Each row is a point on a landscape with many valleys, with its height.
A ball rolls from a point to the lowest of its 4 nearest points, and stops where none of them is lower. Distance is the straight distance between rows; heights are no part of it.
z178 height 1.73: [-22   9  12 -17 -36 -18  18  -4   6  24 -22 -28  -1  29 -11 -13 -17  -6
   4 -10 -26  22 -14 -15  12 -17   7 -11]
z67 height 1.91: [-39  20  16  -8 -45 -16  -9   6 -40  38  17 -40 -44  16 -25   0 -53 -14
  -9   9 -35   6 -34 -10  75 -25  22 -21]
z689 height 4.15: [-42  32  38 -30 -34  -5  27  -6  41  27 -21 -30 -10  25   2 -28  -7 -15
  41  -8 -34  30  11   4   4 -28   4   5]
z124 height 3.62: [-59  51  49 -50 -46 -26  37 -17  42  53 -19 -32 -14  33  -1 -46 -15 -42
  70 -22 -29  21  29   0  43 -53  27  24]
z820 height 1.92: [ -5   6  -1   0   8  10 -17   4 -58   5  39 -26 -23   8 -14  47 -45  11
 -25  13  -9 -21 -35  -5  38  -9  26 -55]
z75 height 2.12: [  4   5  -9  12  14   9 -20  11 -59   3  32 -15 -18   0  -5  40 -34  17
 -25  16   2 -25 -29  -1  31  -3  18 -48]
z342 height 6.33: [  4   1  17  -2   9   8 -14   1  29 -12  12  11  17  -1   9 -15  29 -12
  -7 -12   0   9  11  10 -27  -5 -14  12]
z607 height 4.90: [-51  34  22 -28 -52 -30  18   3 -14  41 -22 -39 -27  31 -21 -40 -50  -9
  24 -31 -39  15 -16  -3  55 -32  31  -1]
z156 height 5.71: [ -6   6  15  -4  -2   3 -20   3  26  -1  -3   8  11  -4   5 -10  29 -15
   4  -8  -8  10   7   4 -15 -10 -12   9]
z420 height 1.83: [ 21 -29 -11  17  14   8  -8   1  -2 -24   5   9  11 -28  20  24  27  16
 -18  -3  20  -6   7  13 -17  31   0 -17]
z360 height 2.44: [ 39 -45 -35  24  25  15 -11   5 -15 -35   0  20  13 -36   7  39  31  26
 -12  12  30 -21   3   8 -21  48 -16 -18]
z351 height 8.60: [ 53 -35 -24  22  33  13   2  25 -46 -37  15  20  -3 -34 -16  49   2  28
 -31  24  29 -34 -33   2  -9  35  -9 -20]
z883 height 3.11: [-33  37  25 -41 -28  -6  34  -5  58  19 -16 -24  -3  24   5 -37 -18 -19
  50 -13 -31  34  17   3   7 -35   4  18]
z673 height 6.11: [ 11   6  10  -5  16 -11  23 -19  66  -1 -18  20  22 -12  33 -43  33 -24
   3  14   0  14  44 -14 -51   6 -31  36]
z580 height 2.24: [-19   7   8 -14 -33 -16  10  -3  -9  18 -12 -28   4  27 -12  -9 -28  -9
  -8 -11 -31  18 -20 -17  19 -19  15  -9]
z84 height 2.14: [ 36 -28 -16  43  48  27   2 -13  37 -46  -9  64  14 -42  28  -9  70  16
   3  10  63 -14  42  -6 -82  41 -36  39]
z948 height 3.76: [  3   1  -7   6  11   0 -12  10 -52  -4  13   6  12  -8  -9  18 -17  14
 -24  -2  -2 -24 -22   4  15  -9  22 -12]
z655 height 2.25: [-37  18  18  -8 -28 -18 -22   8 -57  36  26 -41 -35  30 -42  32 -62 -17
 -29   2 -18   9 -49  -7  82 -27  32 -31]
z977 height 2.63: [ 23 -18  -5  25  47  18   7 -14  47 -33 -20  69  30 -32  32 -27  55   0
   9  11  46 -14  61 -10 -79  24 -31  39]
z904 height 3.57: [-49  39  49 -44 -39 -11  37  -8  45  31 -13 -32 -14  21   5 -35 -14 -22
  57 -22 -25  30  19  -5  22 -40  17  12]
z25 height 4.41: [ 48 -46 -42  33  36  31 -23  11 -16 -35   4  35  10 -51  -1  37  54  33
 -10  10  51 -34   3   2 -33  56 -43   7]
z841 height 2.34: [ 23 -38 -16  14  14   2   1   0 -21 -29   4  14  12 -27  14  32  20  21
 -19   1  18  -8  -6   5 -10  37   6 -19]
z30 height 4.23: [ -6  -2   3   2  -3  -2 -19  -1   5  11  -3   8  16  -1   9   1  24  -4
  -6 -12  -6   0   5   0  -1   0   3  -8]
z312 height 1.64: [-20  43  15 -38 -19 -17  41 -21  67  24 -16 -20  12  20  17 -43 -21 -23
  55  -7 -24  41  34  -5   4 -30  -2  38]
z872 height 3.16: [ 38 -37 -31  31  32  32 -17  10   2 -40  -2  29  14 -42   4  24  39  27
 -13   0  36 -25  13  21 -30  48 -27   2]
z586 height 0.59: [ 16 -21  -9   9  19  -7  -9  15 -43 -22  12  18   8 -22  -5  33   0  28
 -31   1  11 -12 -30   7   5  11  14  -8]
z159 height 2.13: [-19  11   5  -6 -16   4  -9  -2 -43  17  24 -30 -16   5 -11  20 -42   0
 -26   3 -25 -11 -32 -17  48 -18  22 -45]
z372 height 2.40: [ 47 -31 -24  53  43  28  -1 -17  23 -39   5  53   9 -31  17   8  60  26
  -7  14  64  -8  30   2 -72  39 -37  41]
z962 height 1.35: [ 27 -30 -19  17  22  -3   0   9 -33 -30   7  17   7 -24   0  38   6  22
 -26  12  20  -7 -18  10  -8  26  11 -12]
z897 height 2.06: [ 21 -12 -10  25  38  16  -2 -22  45 -27 -14  58  25 -23  37 -28  51  -2
   7  14  40 -14  59  -5 -71  27 -29  33]
z937 height 2.27: [ 32 -13 -13  13  30  22  -3 -23  39 -28   8  35  17  -6  22 -15  28  -6
  -7   5  36   1  38  11 -56  22 -18  24]
z845 height 3.69: [-31  15  16  -6 -36  -8  -4   8 -35  23  16 -37 -18   4 -23   3 -42  -7
 -23  -1 -38   2 -30 -21  44 -21  20 -27]
z790 height 5.27: [ 17   0   0  -1  17   4   4  -6  46 -17   6  18  13   1  16 -18  27 -26
  -4  -5   7  14  20   5 -38  -3 -13  32]
z909 height 1.00: [-14   6   7  -1 -12  -3 -15   3 -51  14  36 -36 -29  11 -18  35 -53   1
 -30   4 -14  -9 -41  -8  55 -18  28 -50]
z572 height 1.05: [ 11  14   9  -3  11 -16  17 -13  62   4  -4   8  15  -2  29 -42  35 -22
   6   8   1  27  39  -3 -40   2 -25  40]
z866 height 2.08: [-39  19  13 -16 -46 -15  -4   9 -34  40   5 -42 -36  15 -17 -12 -45  -8
  -8  -2 -40   7 -36 -12  65 -32  13 -19]
z61 height 3.14: [ 45 -21 -28  43  46  32 -10 -16  24 -36   3  47  12 -17  22  -6  53  19
  -6   8  54 -14  33  11 -65  36 -25  41]
z889 height 2.75: [-19   7   8  -4 -22  -1  -3  -6  10  20 -19 -14  14  22   1  -5   3  -9
   1  -6 -21  15  -1  -4   0  -9   4 -16]
z778 height 3.60: [-60  40  43 -38 -43 -22  37  -6  37  48 -18 -28 -21  29   2 -37 -17 -26
  58 -23 -27  24  21   0  38 -44  26  14]
z745 height 1.85: [ 28 -31 -16  17  22  30 -13   5   2 -37   8  17  12 -27   7  17  25  21
 -10  -2  23  -9  15  10 -30  36 -10 -10]
z837 height 5.54: [-41  19  24 -16 -47 -29  24  -3  -5  33 -19 -39 -17  26 -19 -24 -34  -7
  20 -24 -29  25 -22  -8  36 -26  23   1]
z864 height 6.68: [-45  33  33 -25 -48 -29  30  -9  14  47 -22 -37 -25  38  -6 -26 -26  -9
  36 -28 -23  32   0  -1  39 -32  27   7]
z393 height 5.19: [ 14 -15 -12  12  22   6 -16  21 -58 -18  25   5  -4 -23  -5  37  -9  27
 -21   8   9 -31 -32   4  15   8  14 -14]
z60 height 3.74: [-50  44  39 -37 -55 -30  33 -10  12  57 -25 -37 -20  55  -9 -40 -34 -22
  51 -28 -26  26   9   3  51 -40  39  13]
z356 height 2.58: [-13   4  -4  -9 -27 -10   0  -7 -15  15 -10 -21  17  16 -14  -6 -24  -7
 -10  -6 -20   7 -15 -13  10 -13  20 -13]
z175 height 1.03: [-40  18  19 -18 -44 -15  12   1 -30  32  -2 -41 -25  14 -24 -19 -44  -8
  -4 -13 -44   9 -31 -14  50 -30  21  -4]
z440 height 4.29: [ 26 -11  -6  21  30   5 -15  31 -58 -24  36   0 -27 -24  -9  49   0  30
 -32  19  15 -36 -34  -1  17  13   1 -36]
z21 height 4.22: [ -3  20  13  -9   4 -24  13 -15  65  13 -20   7  16   3  28 -44  24 -21
  17  14  -7  29  41  -5 -27  -6 -26  45]
z315 height 6.72: [ 30 -23 -18  12  23  -1  -2  18 -42 -28  18  19   0 -26  -8  38   3  30
 -30  10  16 -25 -29   5   4  19  13 -11]
z679 height 3.17: [ -8  -3   0  -4 -16 -11 -12  -9  -5  12 -13 -10  20  22  -1  -3  -3  -8
 -13   1 -11   6  -3   1   4  -4  13 -14]
z647 height 3.18: [-43  44  34 -44 -36 -15  34  -3  53  26 -10 -26  -6  13   4 -39 -18 -27
  56 -15 -26  30  20   2  18 -36  13  23]
z41 height 3.50: [-18  28  13 -23 -19   4   8  -2  36  12 -19 -17   4  21  -2 -22  -2 -15
  34  -1 -28  14  10  -1  -4 -21  -6   4]
z87 height 3.48: [-30  32  24 -32 -27   1  20  -1  43  21 -22 -23   5  15   1 -26  -7 -19
  43  -8 -28  29  10   0   7 -27   2   5]
z122 height 4.33: [-15  31   6 -24  -6 -14  16  -4  61  11 -20 -12  12  27  16 -39 -11 -18
  50  -5 -26  30  22   1  -3 -25 -11  38]
z830 height 2.90: [ 19  -1  -4  17  23   3 -18  28 -60 -10  26  -4 -16 -22  -3  40 -14  29
 -18  11   1 -33 -39   6  18   6  15 -29]
z92 height 6.86: [ 48 -39 -37  45  47  28 -16   6   5 -43   3  39   9 -34   1  10  48  31
  -7  -2  53 -18  12  14 -53  41 -43  28]
z380 height 4.97: [ 53 -32 -25  14  46  24 -13  38 -61 -39  24  14 -19 -26 -22  59  10  32
 -44  31  39 -53 -38  -6  -8  32 -20 -37]
z612 height 2.57: [  9 -25   2   9   7  -2 -13  -5 -14 -15   7  13  17 -17  14  18  25  11
 -18  -3  12  -1  -5  12 -10  20   3 -15]
z782 height 3.72: [  1 -22   3   7   4  -7 -14   2 -12  -1   3   8  13  -8  13   9  22   3
 -16  -6   9   4  -3  11  -5   4  13 -14]
z287 height 0.62: [-40  29  17 -17 -45 -17 -10   8 -50  39  12 -47 -44  45 -56  19 -82 -23
 -10  -2 -37   6 -51   8  99 -30  37 -39]
z55 height 3.08: [ -7   4  -9  -7  -9   3  -7   4 -41   4  12  -6   9   8 -10   8 -30   6
 -17  -4 -22 -13 -24 -14  18 -19  22 -22]
z304 height 5.93: [  7   1  12  -3  13  -5  -6  -3  41 -12   8   8  10   1   9 -24  29 -22
   0  -8  -3  10  16   1 -32  -6 -11  27]
z5 height 2.96: [ -5   5   0  -6  -3   9 -13   5 -51   8  24 -11   0   2  -8  14 -40   8
 -20   4 -24 -19 -21 -15  24 -17  25 -38]
z127 height 2.87: [ 19  -8 -10  22  33   8 -22  30 -64  -9  29  -6 -26 -19  -9  45 -11  34
 -25  16  13 -35 -38   1  22  10   5 -32]
z950 height 4.39: [ 51 -55 -51  33  39  20 -26  12 -34 -40   7  40   9 -37  -5  54  36  35
 -25  28  58 -32 -11   2 -19  56 -36 -11]
z148 height 5.66: [-37  24  30 -18 -47 -14  22  -8  15  32 -22 -40 -12  32  -2 -17 -16  -5
  24 -16 -30  31  -6  -1  15 -26  21  -3]
z383 height 4.48: [ -6  29   5 -12   3 -24  16 -13  62  17 -19   1   8   8  24 -43  11 -15
  24   9 -14  29  28   1 -22 -17 -23  50]
z73 height 4.66: [ 57 -53 -47  17  53  20 -20  29 -52 -48  22  41   5 -26 -25  63  18  29
 -42  27  64 -51 -32  -6 -23  44 -32 -20]
z877 height 2.36: [-31   9  12 -13 -44 -16  17  -1  -7  22 -11 -31  -6  24 -18 -15 -28  -3
  -2 -15 -36  23 -26  -8  28 -27  19   2]
z699 height 7.18: [ 34 -22 -16  16  30   3  -6  28 -51 -32  26  15 -10 -32 -14  45  -3  28
 -32  18  19 -33 -34   4   2  21  -3 -19]
z537 height 4.12: [ 26  -5 -10  14  31  12   9 -29  48 -18 -18  42  23 -10  35 -31  33 -11
  -1  14  23  -5  50  -7 -69  19 -26  23]
z338 height 1.77: [-36  15  17 -13 -42 -17  20   9 -18  24  -3 -35 -13  17 -21 -16 -41  -8
  -4 -17 -38  14 -26 -16  36 -32  21   0]
z222 height 4.79: [-51  34  24 -30 -53 -31  25  -5  -8  49 -25 -44 -29  44 -20 -40 -51 -13
  38 -34 -33  16  -7   0  52 -34  33  12]
z244 height 2.54: [-31  14  15   3 -25 -14 -20   4 -50  26  36 -39 -31  20 -32  31 -60  -9
 -29   3 -17   3 -47 -12  71 -24  30 -37]
z599 height 2.84: [ 23 -27 -13  38  46  16   8 -14  53 -54  -8  79  26 -50  27 -19  68   8
  16   6  55 -15  55  -9 -93  32 -40  48]
z903 height 3.91: [  0 -13  -7  12  -2 -11 -13   0 -29   6   3   7  21  -1   2  12  -1  15
 -18  -4  11  -1 -14   3   7   1  19 -14]
z245 height 3.55: [ 36 -39 -30  22  23   6   0   4 -25 -33  12  20  10 -27   2  43  12  28
 -21  20  27 -14 -11  13 -11  36   3 -21]
z47 height 4.95: [-46  34  38 -29 -37 -17  31  -9  41  40 -21 -28 -15  26   1 -29 -10 -13
  47 -17 -29  31   9  -5  21 -32  17   3]
z771 height 2.28: [ 15   1  -7  17  26   5 -32  23 -65  -2  28 -13 -25  -6  -7  43 -25  34
 -22  20   7 -35 -34   3  28  10  19 -44]
z259 height 0.63: [ 12 -23  -6  12  17 -11  -9   0 -29 -10  12   8  13 -12   5  24   5  16
 -21  -1  12  -5 -13   7   4  15  12 -16]
z129 height 4.67: [ 55 -47 -39  19  36  16 -12  16 -42 -37   9  28   3 -25 -17  57  15  27
 -24  32  47 -27 -24   3 -14  43 -20 -17]
z930 height 3.65: [-60  51  43 -46 -53 -24  38 -20  28  58 -27 -38 -21  41  -9 -42 -22 -40
  60 -22 -27  26  25   4  45 -48  36   6]
z756 height 4.53: [ 60 -54 -50  27  43  13 -18  22 -39 -38  10  41   6 -30 -14  62  26  31
 -29  32  64 -30 -19  -5 -22  47 -31 -15]
z177 height 4.94: [ 13 -12  -5  11  21  -3 -14  15 -52 -15  16   9  11 -14  -5  27 -12  21
 -19   0   5 -22 -29   8  11  -1  17 -15]
z664 height 5.37: [ 44 -29 -19  15  40  16 -11  38 -65 -39  34   8 -21 -30 -17  61   3  31
 -40  27  30 -47 -44  -6  -1  29  -5 -41]
z597 height 3.33: [ -2  -4  -9  -9   3  -2 -12   3 -43   1   7  -1  12   0  -6  13 -14   8
 -18  -6  -8 -12 -19  -4  15  -9  22 -16]
z638 height 5.80: [ -3  -7  12   1   7  -1 -16  -2  15  -4   3   0   7  -6  10  -3  32  -5
  -9  -7   5   1  11  12 -16  -1  -6  -2]
z299 height 3.61: [  9   5  -2   8  19   9 -24  19 -58  -4  22  -3  -4 -12   1  30 -24  22
 -21   3  -4 -29 -32  -2  20  -3  23 -25]
z536 height 2.10: [ 34 -16 -16  27  40  25  -8 -19  30 -33  -1  47  18  -5  27 -14  39   0
  -1   5  43  -7  43   9 -61  35 -23  25]
z507 height 1.94: [ 22 -12 -14  20  42  24   1 -27  40 -25 -12  53  22  -9  31 -26  47  -6
   0  14  38 -11  51   1 -69  27 -25  34]
z887 height 5.34: [ 20  -8   2   5  20  15  -4  -7  30 -32  13  24  12  -3  16  -9  26 -13
 -17 -12  12  11  22  18 -45  12  -7  21]
z805 height 3.21: [-24  37  23 -28 -21  -8  23   0  54  15 -18 -20   3  19   3 -27  -7 -16
  50 -11 -30  24  24  -1   1 -28  -6  17]
z954 height 2.00: [ 30 -16 -13  20  33  25  -5  -3  25 -34   7  27  20  -5  19   0  22   4
  -4  -5  27  -7  29  14 -43  21 -10  16]
z44 height 4.78: [ 58 -45 -48  18  55  29 -21  40 -61 -44  23  35 -10 -23 -24  67  10  34
 -41  28  52 -50 -36  -7 -17  39 -31 -28]
z69 height 2.64: [-32  42  24 -39 -28 -13  35 -10  60  21  -9 -25   7  16   8 -37 -21 -22
  58 -11 -33  37  27   0   6 -31   4  29]
z456 height 4.36: [  0  13  10 -11   2  -2  -6   2  44   3  -8   4  12   7   8 -30  20 -20
  12  -3  -9  15  10  10 -23 -11 -14  30]
z766 height 2.80: [ -9   5  -5  -2  -8   8 -12   9 -52   8  21 -16 -10   3  -5  17 -45   6
 -23   4 -19 -23 -22  -9  28  -7  23 -36]
z469 height 4.89: [  4  23  11  -7   6  -7  -1  -4  51   2  -3   6  14  11  14 -28  21 -22
  12  -7  -8  20  12   4 -23 -17 -23  37]
z721 height 1.38: [-45  23  17 -19 -51 -18  -1   1 -33  54  -4 -49 -44  28 -25 -11 -59  -9
   5   5 -45  12 -30  -8  83 -20  20 -25]
z625 height 5.10: [ 12 -13  -6  10  11 -10 -14   9 -47 -10  15  14   7 -14   0  21  -6  19
 -24   2   5 -13 -25   5  13  -2  16 -10]
z91 height 3.53: [ 20 -11  -3   6  36   9   8 -24  52 -25 -21  49  27 -16  32 -35  45 -16
   6  20  28  -6  62  -9 -74  20 -31  32]
z445 height 3.40: [-16  28  12 -22 -10   2   7   0  48  15 -21 -16   8  17  -2 -28   2 -14
  40  -6 -27  22  17   5  -3 -23 -14  22]
z849 height 5.79: [  7  -7   6   0  15   7  -5   0  32 -21  13  16  15  -5   9 -12  29 -22
  -7 -19   2  10  18  13 -30   0 -11  19]
z314 height 2.61: [-31  16  12  -8 -30 -14 -14  -2 -45  31  31 -35 -38  19 -32  24 -52 -14
 -26   7 -20   5 -44  -9  74 -28  26 -36]
z784 height 3.01: [ 35 -18 -26  29  39  31 -12 -13  21 -40   0  39  15 -10  12  -5  35  11
  -4  -2  39 -12  29  15 -56  35 -22  31]
z629 height 2.68: [-19   3   3  -8 -32 -12   7   5 -26  14   3 -22   3  15 -14  -9 -36  -7
 -14 -11 -30   2 -23 -19  27 -27  17 -18]
z975 height 3.95: [  4 -13   4   6  -1 -13 -15  -5  -9   3  -6   6  12   4  10   7  23   4
 -13 -10   4   4  -1   7   1   3  13 -13]
z622 height 3.12: [ 42 -45 -32  25  29  14  -8   4 -21 -32   1  22   9 -33   0  41  19  26
 -19  20  28 -17  -9   6 -16  43 -12 -19]
z514 height 4.25: [ 18   8   6  -1  16  -7  12 -14  56  -8  -4  21  16  -2  23 -31  31 -19
  -8   5   7  20  31  -6 -48   1 -22  35]
z152 height 2.72: [-49  32  20 -23 -54 -19  -1   7 -35  46  -3 -42 -43  21 -23 -24 -57  -9
  10 -13 -53   7 -24  -8  73 -33  21 -15]
z628 height 1.46: [ 11 -29  -2  12  14   9 -13   2   7 -25  10  16  14 -25  11  13  25   4
 -19 -12  11  -4  13  14 -27  18  -4 -10]
z327 height 3.63: [-37  16  16 -16 -44 -25  23  -4   4  29 -20 -37 -10  32 -12 -18 -27  -4
  10 -24 -38  26 -22 -11  24 -29  19  -2]
z89 height 4.68: [-52  35  19 -34 -58 -18  20  -1 -22  49 -16 -47 -33  40 -19 -42 -64 -10
  31 -38 -47   6 -13   5  66 -30  31  -1]
z818 height 1.55: [ 27 -13 -16  30  44  18  -3 -20  38 -30 -13  52  19 -13  36 -21  47   7
   2  15  44 -10  48   1 -70  29 -24  34]
z491 height 5.16: [ 51 -40 -36  42  42  40 -21  14  -5 -44   3  36  10 -46   0  22  48  27
  -8   0  45 -23  13   7 -41  47 -39  17]
z77 height 4.13: [ 47 -44 -43  25  32  11  -5  10 -33 -34   4  25   8 -30  -4  53  16  29
 -24  27  41 -24 -16   3 -14  47 -11 -16]
z64 height 3.51: [ -9  -5  -2   4  -7 -12 -12  -5  -9   9  -9  -1  17   9   3   9  12   3
 -14  -6   0   5  -3   6   2  -2   6 -11]
z867 height 3.49: [-55  43  47 -46 -40 -20  42 -10  47  40 -13 -26 -14  25   3 -38 -13 -33
  64 -23 -28  30  26  -2  28 -43  20  15]
z881 height 1.30: [-46  26   8 -16 -50 -18  -9   1 -41  50   5 -45 -46  28 -33   3 -67 -16
  -7   7 -41   4 -38  -1  81 -23  24 -25]
z439 height 1.71: [-13   8   0   5  -3   4 -12   6 -49   7  36 -34 -21  10  -7  37 -47  10
 -30   8 -11 -12 -33  -5  46 -11  29 -54]
z758 height 6.88: [-42  31  20 -27 -52 -28  24  -4  -1  42 -22 -38 -23  36 -16 -25 -33  -7
  26 -28 -34  31 -16  -5  44 -32  27   7]
z300 height 3.59: [ 42 -47 -39  31  27  26 -22  12 -13 -36   2  32  12 -45   3  33  40  24
 -10  14  43 -24   7   9 -28  51 -30  -5]
z242 height 4.62: [ 49 -51 -47  40  39  21 -28  17 -22 -35   8  35   6 -44   2  45  53  34
 -19  16  54 -34  -6  -3 -29  53 -40   0]
z641 height 3.19: [-21  20  11 -10 -19   2   1   0  23  21 -25 -17   8  21   0 -15   0 -12
  15   4 -25  16   3  -6  -1 -15  -3 -11]
z578 height 3.25: [-15  10   9  -9 -15   3  -7   0  18  21 -20  -8  14  14   5  -8  17 -15
   8  -3 -25   7   2  -3  -8 -10   0 -11]
z432 height 2.85: [ -5   7  -1 -11 -14  -5  -1  -3 -33  10  -1  -9  18  14 -10   5 -26  -3
 -19  -9 -19  -2 -18 -12  15 -22  17 -23]
z422 height 2.20: [-41  14  16  -6 -38 -16 -16   0 -44  40  17 -40 -42  22 -27  13 -52 -13
 -17   7 -29   7 -43 -11  77 -27  24 -28]
z29 height 3.70: [-11  20  12 -11  -6   4  -8   2  39  10 -14  -5  13  15   3 -27  18 -16
  21  -6 -21  17  10   9  -4 -14 -14  21]
z256 height 2.70: [-33  50  25 -43 -25 -31  52 -25  70  30  -7 -31   9  18  11 -47 -22 -31
  64 -20 -24  45  41  -4  18 -40   5  39]
z994 height 3.15: [-10   6   0 -10 -18  -2  -2  11 -48   5  14 -19  -4   5 -11   8 -37   0
 -29   0 -26 -14 -21 -21  25 -19  18 -25]
z59 height 2.15: [ 23 -18 -12  30  42  25  -1 -18  45 -34  -9  70  19 -31  35 -20  57   5
   5  13  49 -17  53  -7 -74  27 -37  36]
z621 height 2.67: [ 18 -13 -10  17  42  11   5 -17  46 -23 -18  65  28 -24  40 -34  46  -8
   7  15  35 -12  57 -14 -72  21 -31  34]
z286 height 4.77: [  1  29  10 -13   3 -13  -4  -5  59   7 -12   8  15  13   9 -33   7 -20
  24   0 -19  27  17   5 -15 -17 -19  39]
z722 height 2.86: [ 46 -26 -23  54  44  30  -8 -12  20 -37   2  47   7 -25  15   1  56  20
  -7   7  56 -10  30  10 -68  41 -30  36]
z196 height 3.28: [-30  19  19 -12 -27  -2  10  -8  29  27 -24 -31   3  21  -2 -10  -8 -13
  20  -5 -25  22  -1  -1   2 -19   5 -12]
z398 height 1.74: [-41  19  17  -8 -41 -19 -18   1 -48  44  13 -36 -41  31 -40  20 -65 -17
 -17   0 -32   3 -50  -7  86 -24  28 -35]
z947 height 3.52: [ -9  26  13 -13 -11   4   0   2  46  15 -17 -10   6  19   2 -22   6 -19
  30  -3 -28  13   8   5  -6 -23  -8  10]
z135 height 4.96: [ 23  -4  -2   5  20   0  10 -21  52 -23  -5  20  17  -1  30 -25  29 -22
  -9   7  12   6  36  -1 -51   8 -15  28]
z532 height 0.52: [-42  24  22 -20 -42 -25  32 -10   8  33 -21 -41 -19  38  -9 -21 -30  -9
  19 -19 -26  27 -11  -8  24 -31  20   5]
z764 height 4.93: [ 60 -42 -40  15  40  22 -12  33 -57 -43  16  25  -2 -30 -19  59   5  31
 -38  25  43 -38 -35  -9 -18  36 -19 -26]
z648 height 4.28: [-10   4   9  -4  -6   4 -17  -1  15  16 -13  -2  20   4   8  -7  28 -10
   3 -11 -13   9   2   8  -8  -8  -7  -1]
z857 height 5.56: [ 21  -3   4  -2  21  -2  16 -21  60 -10 -16  27  19  -9  33 -36  30 -20
   0  22  11   6  51 -14 -58  10 -25  32]
z796 height 5.12: [  4  13  12  -1   4  -9   4  -6  49  -3  -6   7  17   8  13 -31  23 -23
   7   2  -4  22  20   1 -27 -16 -17  40]
z329 height 3.84: [-53  34  12 -38 -62 -18   7  -1 -33  54  -8 -52 -45  35 -23 -31 -65 -12
  25 -18 -52   4 -18   1  79 -28  26 -19]
z317 height 2.60: [ 38 -26 -25  30  38  39 -13  -4  17 -42   6  34  15  -8  13   0  30  11
  -4  -4  31 -13  28  21 -45  35 -18  19]
z94 height 1.97: [ 36 -39 -25  27  23  28 -13   3  -5 -34   0  19  11 -36  13  27  30  20
 -10   3  24 -22  13  11 -25  43 -12 -15]
z934 height 2.49: [-30  16  15 -18 -36 -10  19  -7  17  27 -22 -30  -4  32  -9 -12 -19  -6
  13  -8 -29  28  -6  -7   8 -19  11  -5]
z644 height 3.66: [-53  53  56 -52 -40 -33  40 -18  49  49 -13 -24  -8  27  -5 -51 -21 -50
  72 -26 -35  27  39  -5  42 -52  20  30]
z787 height 1.88: [ 30 -18 -12  38  43  20  -6 -17  34 -32  -6  62  21 -22  32 -12  57  12
   2  13  52 -14  47   1 -75  29 -29  33]
z28 height 3.13: [-25  11  14 -12 -35  -6   1   7 -33  19   8 -28 -11   5 -23  -5 -39  -6
 -14  -4 -40  -1 -26 -24  33 -27  20 -16]
z183 height 5.18: [ 20  -5   4  -2  24   6  -2  -9  42 -24   6  19  14  -1  17 -19  26 -15
  -9  -3  12  13  29   7 -45   0 -12  27]
z149 height 4.76: [ -4 -10   7   8  -3  -1 -19  -1   4  -3   0   5  16  -9  13   8  28  -1
 -10 -14  -1   6   4   7 -12   3   3 -10]
z719 height 3.37: [  0 -10  -8   4  -6  -9  -9  -7 -24   8  -1  -6  21  13  -2   5  -3  -4
 -12  -5  -7   1 -10   2   8  -8  17 -13]
z894 height 5.40: [ 25 -17  -9  15  31   2  -7  26 -58 -22  22   5 -16 -25  -3  43  -7  33
 -31  10  18 -33 -34   9  12  12   8 -19]
z710 height 1.76: [ 23 -36 -13  18  16  20  -9   5  -8 -27   6  20  12 -32  12  20  23  17
 -15   1  16  -8  13  13 -25  35  -9 -14]
z701 height 0.33: [-49  29  11 -30 -54 -24  -4   1 -40  46   4 -51 -49  45 -52   7 -89 -20
  -2   3 -48  14 -43  10  94 -29  41 -31]
z332 height 3.38: [-16  44   8 -25  -2 -25  32 -19  70  29 -26 -18  16  22  28 -44  -5 -20
  53  -2 -22  31  49  -3   0 -22 -13  46]
z850 height 3.20: [-48  50  41 -48 -39 -32  48 -21  59  39  -7 -28   7  17   2 -54 -18 -45
  73 -24 -26  40  38   0  31 -49  15  43]
z509 height 2.16: [-24   9   7  -9 -34 -12  13  -9   0  25 -20 -28   5  28  -9  -6  -9 -11
  -1  -5 -20  20 -10 -12  10 -16  12 -10]
z382 height 4.27: [ -3  35   3 -16  -1 -21  15 -19  66  19 -21  -3  12  19  22 -44   2 -20
  36   4 -18  32  30   2  -7 -22 -15  46]
z705 height 5.52: [ 45 -28 -28  36  40  29 -22   5   7 -43   3  39  16 -30   7  11  39  26
  -7   0  48 -17  17  13 -47  41 -33  24]
z687 height 3.26: [ 47 -47 -44  29  30  16 -14   8 -20 -33   1  28   8 -35   3  44  34  29
 -13  23  37 -31   3   6 -23  55 -26 -16]
z195 height 2.46: [ 35 -32 -27  24  32  41 -12  -3  15 -40   3  32  19 -22   8  11  27  16
  -2  -7  31 -11  23  17 -44  41 -19  14]
z769 height 4.87: [ 54 -40 -37  14  48  27 -12  38 -63 -41  25  20 -17 -24 -30  63  11  36
 -39  33  46 -53 -37  -5 -16  35 -24 -36]
z513 height 0.86: [-49  28   7 -27 -53 -24  -5  -3 -42  55   0 -52 -50  37 -30  -2 -76 -17
   3   8 -51  12 -40   0  92 -24  27 -28]
z543 height 2.91: [-49  24  17 -21 -51 -25   6   6 -26  39 -11 -43 -36  21 -23 -29 -45  -5
  19 -21 -43  13 -25  -2  61 -31  23   2]
z431 height 4.05: [ 52 -50 -50  24  32  13 -14  10 -27 -34   4  30  15 -32  -4  51  25  32
 -21  31  48 -28 -15   4 -20  54 -29 -11]
z921 height 5.53: [ 11 -11   4   1  11  17 -12  -2  30 -28  12  16  10 -14   7  -4  27  -7
 -11  -8   8   0  22  15 -36   9 -10   9]
z241 height 1.78: [ 25 -24 -11  12  21  31  -9  -3  14 -36   6  18  15 -19   8   8  29  10
  -9 -13  14  -9  18  19 -34  29 -11   0]

Call two points neighbours if one is among the 4 nearest of the other. Go from one point of each pair to the other, from neighbour to neighbour, staying as low as possible. Name the highest point that can't be avoided.
z532 and z178 => z327
z701 and z178 => z877
z628 and z312 => z782
z312 and z178 => z41
z586 and z818 => z841
z909 and z701 => z244
z818 and z628 => z937
z175 and z701 => z866

For each start below, name the point where the ball stops.
z124 => z312
z440 => z909
z469 => z312
z92 => z818
z41 => z178
z314 => z701
z342 => z178
z655 => z701
z796 => z312
